Each row is a point on a landscape with many peaks, with its height.
A climber steps from a point to the highest of its 2 nearest points, and stops where none of them is higher. Distance is the straight distance between rows; heights are no part of it.
Gopon height 24.3: [124 118 110 176 110  85 153 118 112 120 139 101 131  93 143 188 130 121
 146 116 144  98 136]
Diros height 50.8: [171 153 134 111 155 102 100 140 137 105  94  75  93  98  98 171 111  98
 106 160 168 158 160]
Gel height 62.6: [158 170 130 109 134 108 112 148 132 111  90 134 113 175  89  84  99 168
 113 169 119 184 163]
Fefo height 61.8: [130 156  56 137 147 156 160 141 110 213 106 120 138 150 132  89 165 133
 157 101  99 135 140]
nit height 42.4: [130 151 131 106 113 149 119 136  84 230 105 132 158 143 143  82 138 145
 127 114  79 105 109]
pigik height 17.8: [119 155 149 116 105  92 110 147 142 167 138 158  99 158 129 116  88 149
  94 159  76 143 171]
ridi height 52.4: [123 139  79 114 123 137 140 170  98 238  96 124 138 111 135  86 137 163
 116  88  82 119 152]
zib height 29.2: [118 130 161 164 129 113 122 100 176 103 152 168 103 148 115 139  87 180
 114 153 144 158 129]
fem height 11.5: [159 145 196  91 148 174 112 130 103  64 104 131 128 159 109 119 161  72
 118 166 116  89  82]
vosil height 37.9: [ 93  62  93 128 128 139 143  99 146 117 150 124 117  22 144 162 110 112
  41  75 126 161 145]
Sar height 29.8: [125 123 134 175 162  84 156 113 132 100 178 162 142 165 118 153 150 103
 195 165 103 112 130]
Kapel height 5.4: [147 127 168  97 142 122  63 171  94 145 119 132 151 160 131 138 149  75
 157 135  77  85 126]
loseb height 29.9: [102  80 120 134 131 132 123  89 144 114 179 137  92  71 152 163  96 145
  77  62 163 134 129]
limov height 26.3: [ 90 115  97 187  88 148 189  85 162 155 154 124 117 118 172 120 168 109
 169 122 166 114 124]
gur height 57.4: [174 172 164 125 148  95 115 106 110 131 134 125  67  94 106 151 114 100
  98 163 136 159 142]
saza height 48.6: [ 94 118  28 154 104 143 175 135 137 140  91 102 137 138 143  94 148 181
 122  97 122 141 153]
toti height 58.9: [115 162 124 120 154 111 149 110 118 153 137 169 159 167  80  86 136 192
  99 154  89 150 102]
mab height 53.1: [117  97  54 160 143 147 145 156 144 143  80  75 166 122  99  98 180 158
 156 114 129 159 137]
tovig height 39.0: [136 109 138 109 123 119  62 162 189  81 153 120  77 112 136 169  94  94
 127 131 176 138 173]
doluz height 19.3: [160 160 154 159 161 159 129  72 131 152 141 144 103 114 123 123 168  85
 160 150 152 143  90]
Kud height 10.3: [145 155 142 118 152 127 125 168  67 122  96 129 154 188 120 116 162  97
 163 155  61  86 120]
Rol height 45.7: [150 133 126  85 103 148 103 139 131  94 103  93  94  93 125 121  87 151
  61 105 151 160 160]
Dif height 36.7: [146 188 118 123 147  97 150 125 116 193 128 118 125 157 120 103 157  64
 160 176  93 145 140]
mer height 1.0: [142 125 184 121 146 126  69 141 160 160 151 156 129 161 143 133 148  69
 158 155  96 107 135]
Suz height 24.2: [ 90 109 133 145 115  68 130 172 123  80 151 136 154 182 120 159 111 148
 158 154  95 104 150]
Nusod height 32.8: [ 91 127  86 150  55 146 163 122 151 113 116 136 102 128 188 118 112 167
 118 104 142 108 151]
Sis height 45.5: [129 129 155 130 172 109 125 106 159 190 143 143 132 121  93 135 115 146
  99 148 144 169 109]
dom height 34.5: [155 155  89 123 122 105 140 174 103 200 109 121  95  89 135 139 126 105
 113 129  89 126 183]
reda height 37.7: [133  90 136 142 109 122 103 168 101 169 103 125 172 129 110 107 117 206
 148  72 117 118 120]
Delel height 49.8: [152 163  68 140 113 149 177 110 136  99  79 128  91 171 158 105 151 120
 161 144 153 151 147]
buz height 45.6: [166 133 102 127 126 160 156 151  95  92  52 109 125 164 139 117 139 130
 168 138 147 126 131]
Puv height 38.9: [166  89 113 171  87 144 118 187 162 119  49 111 133 136 125 122 118 177
 170 136 163 136 158]
vol height 64.6: [129 174 148  56 113 112 130 133  89 196 147 125 110  97 143 104 116  64
  72 123  81 140 143]
zalaf height 43.5: [120 125  96 130  95 135 148 135  97 139  90 117 154 139 132  90 112 210
 120  91 122 128 135]
Bafak height 34.6: [119 103 134 144 110 158 117 154 136 237 100 129 171 133 138 106 139 167
 152 104 125 115 105]
vap height 41.9: [175  92 124 137  89 138 141 192  99  94  42 102 151 156 122  90 119 169
 161 133 135 129 127]
foduv height 43.1: [131 124 175 130 109 151 139  75  93  74 146 126 174  85 143 173 125 126
 121 112 160  85  56]
mep height 35.7: [154 112 131 153 137 138  98 162 147 157 102 130 129 145 119 144 116 163
 175 129 137 133 154]
zaruf height 46.8: [ 81 114 115 137  94 147 109 139 106 110 165 169 115 160 179 120 125 147
 163  70  89  63 119]
kidur height 24.1: [101 126 120 114 110 134 123 141 179 120 184 181  29 114 155 117  97  97
 104 126 134 164 170]
nis height 46.6: [137 179 111  79  92 131 129 162  90 172 132 144  98 101 171 103 103 101
  99 101  81 107 164]
fik height 34.8: [102  83 132 156 156 114 134  93 154 141 197 173  65  92 125 151 102 126
  91  97 157 180 142]
ralap height 56.7: [107 128 180 110 120 151 119 116  93 137 126 170 180 157 116  97 149 181
  96 114  82  81  69]
reta height 41.1: [121 116 120 130  87 148 154 121 116  43  91  97 133 137 151 146 113 144
 140 120 166 106 110]
Lozop height 24.8: [116 139 145  90 125  95 101 156 118 122 119  97 159 153 104 124 120 118
 119 148 127 140 129]
bub height 34.7: [ 85 102  90 124 158 128 129 135 171 147 160 132 144 163 122 112 131 132
 166  97 119 147 143]
git height 54.2: [ 81 107 114 121 115 131 128 133  93  66 146 139 144 170 134 124 115 177
 141  81 102  94 115]
penu height 29.0: [134 156 127 118 177 116 148  98 182 211 149 134 136 136 110  97 143  79
 162 167  89 161 145]
meneb height 67.7: [129 178 144 108 142 152 125  84  94 139 133 180 130 169 108  71 151 177
  70 130  77 112  97]
babup height 32.7: [119 119 158 155 139 105 182 112 149  75 187 174 164 161 106 131 174  86
 163 202 104  76  97]
marez height 32.5: [132 102 148 180 128 123 132 117 207 129 113 139 125 137 119 164 105 161
 175 157 163 142 145]
Puna height 29.1: [ 88 123 106 167  78 168 171  86 162 105 131 155  96 165 184  97 133 139
 163 121 150 120 115]
dede height 48.7: [127 105 186 111 135 158 124 113  80  70 141 148 174 127 116 141 137 150
 104 124 113  66  53]
Raret height 15.3: [156 144 173 107 165 164  90  96 121 102 113 133 119 133 109 137 148  91
 134 149 148 130  79]
nik height 39.6: [ 95 119  99 144 154 115 150 101 162 129 172 123 103 123 118 141 127 129
 118 115 160 165 133]
fegi height 38.6: [116 107 181 125 114 122 122  97 139 121 133 127 173  97 121 167 115 143
 100 148 175 112  65]
mokav height 54.6: [130 162  59 136 139 181 176  99 117 146  89 105 115 153 143  83 171 102
 158 120 136 139 120]
Rar height 20.7: [117 116 144 165 102 118 122  97 114  76 178 125 102  95 166 175 132 100
 153 109 167  98 123]
Busu height 19.2: [137 120 134 153 150  92 119  94  88 101 218 124  89  70 155 168 146  72
 127 103 156 129 151]
piv height 54.3: [145 176 112  91 119 137 133 128 118 129  93 103  89 135 120  94 104 127
  81 148 133 171 157]
did height 47.4: [120 182 155 104 126  91 147 120 106 211 142 141 117 131 117  98 130  90
  90 178  80 148 127]
Vume height 61.0: [100 119 121 156 126 134 158 106  84 115 132 147 166 126 130 142 118 205
 138  84 131  95  78]
Dofez height 51.9: [127 144 131 100 187 126 118 115 145 176 130 135 163 142  69  80 125 169
  96 141 123 192 105]
golin height 24.4: [115 140 167 119 134 119  96 101 166 124 174 173  85 158 123 113 112 127
  92 142 103 153 144]
vek height 23.2: [140 144 125 176 116 149 151 101 149 167 127 120  94 108 158 134 160  84
 162 140 162 131 131]
ketop height 57.3: [154 134 134 117 158 107 126 105  98 146 149 101 152  74 128 169 119 106
  88 100 140 128 119]
golo height 27.3: [118 119 118 188 132  52 148 148 122 112 153 129 145 146 120 194 119 128
 187 153 134 105 143]
Deku height 22.8: [155 151 161 144 175 163 136  76 183 210 138 151 116 127 117 104 143 100
 154 163 125 162 105]
fav height 58.1: [172 114 134 104 130 208  92 121 119 103  87  88 132  79 142 133 141 114
 126  68 169 116 107]
sot height 67.8: [188 161 175 105 145 106 101 123  99 149 129  97 121  66 133 179  94  78
  92 137 128 128 141]
kivog height 48.1: [127  99  98  97 167 103 140 113 111 138 145  99 135  46 121 165 124  84
  48  92 116 166 153]
surar height 58.4: [112  99  79 107 148 117 112 171 143 118 115  72 160 127 104 118 170 102
 145 110 138 144 148]
bis height 23.1: [140 138  77 161 164  87 139 122 108 116 179 103  73  89 129 166 157  66
 142 118 142 142 173]
daru height 35.6: [117 130 167 137 137 102 159  81 197 104 184 171 177 139  84 121 150 108
 133 215 116 118  99]
bek height 6.0: [129  84 166 141 141 163 157 128 201  35 120 153 138 177 115 116 107 150
 170 184 120 111 119]
renu height 64.4: [135 101 103 112 148 157 117 135 109 112 103  84 157 105 110 128 155 126
 147  81 153 127 110]
pino height 30.3: [136 165 115 129  96 128 115 127 123  91 159 153  46 129 168 120 102 103
 117 123 125 127 162]
Rilo height 38.3: [143 113 157 115 108 151  67 143 169  82 120 127  75 129 126 147  75 156
 104 124 171 149 158]
napo height 34.2: [ 87  72 182 104 139 128 101 109 173 142 135 116 195 114 123 135 122 109
  95 146 192 142  68]
ponop height 29.5: [117  91 160  84 149 110  77 132 142 112 130 103 168 125 115 141 120  96
 107 128 168 141 113]
fiku height 36.5: [134 148 145 127  96 142 121 101 100  43 124 140  90 146 156 134 119 119
 127 122 132 104 121]
zirom height 27.7: [128 129  51 141 144 121 139 141 121 147 124  92 108  80 130 156 155 102
 124 103 112 128 168]
bekep height 39.2: [ 99  94  96 105 112 138  87 169 114  91 165 138 128 117 173 148 112 136
 153  50 129  75 138]
viti height 37.3: [123 111 122 137  59 150 131 141 151  98  78  97 127  98 162 144 108 151
 118 115 166 114 146]
dafi height 19.5: [111 133 102  98  81  92 136 187  98 112  96  97 166 162 130 102 123 134
 142 133 105 113 155]
laki height 71.0: [148 122 159 126 129  98  78 164 117  92 107 140 129 168  78 101  89 218
 111 132 115 166 143]
ril height 66.1: [110 133 103 124 146 132 168 106  71 126 131 131 194 122  91 128 144 165
 134 125 127 105  57]
bok height 40.0: [106 124 167 127 158  94 116  90 151 148 179 158 168 138  98 133 139 112
 105 168 122 137  85]
zodo height 14.9: [137 148 102 104 113 113 161 161  46  88  92 108 161 158 152 120 137 114
 165 124  87  88 134]
Sogok height 70.6: [131 116 109 116 163 140 151 114  96 145 106  83 205  84  90 121 161 156
 115  93 149 132  75]
maluv height 44.8: [147 129 112 138 115 116 107 155 168 110 116 101  63  71 143 181 119  84
 120 146 159 132 177]
Dodaf height 10.6: [119 120 152 120  80 112  89 188 162 190 125 153 111 118 155 136  86 148
 117 137 121 118 162]
nodu height 8.1: [144 110 180 124 137 172 131 146 142  46  95 136 138 164 111 127 128 123
 142 179 141 112  87]

Call two points neighbours if one is among the 2 nearest of the other. Go from one point of each pair to the other, from neighbour to neighbour, staying as high as possible. Name the lowest point that can't be avoided.
Sogok / nik | bub
vol / reta | doluz
Sogok / Fefo | Bafak
laki / Sogok | loseb
sot / laki | Rilo

Where does a climber stop that starts at each point below?
Raret | reta
bek | Fefo
Sar | meneb
pigik | Fefo
zodo | meneb
mer | Fefo
Dodaf | Fefo
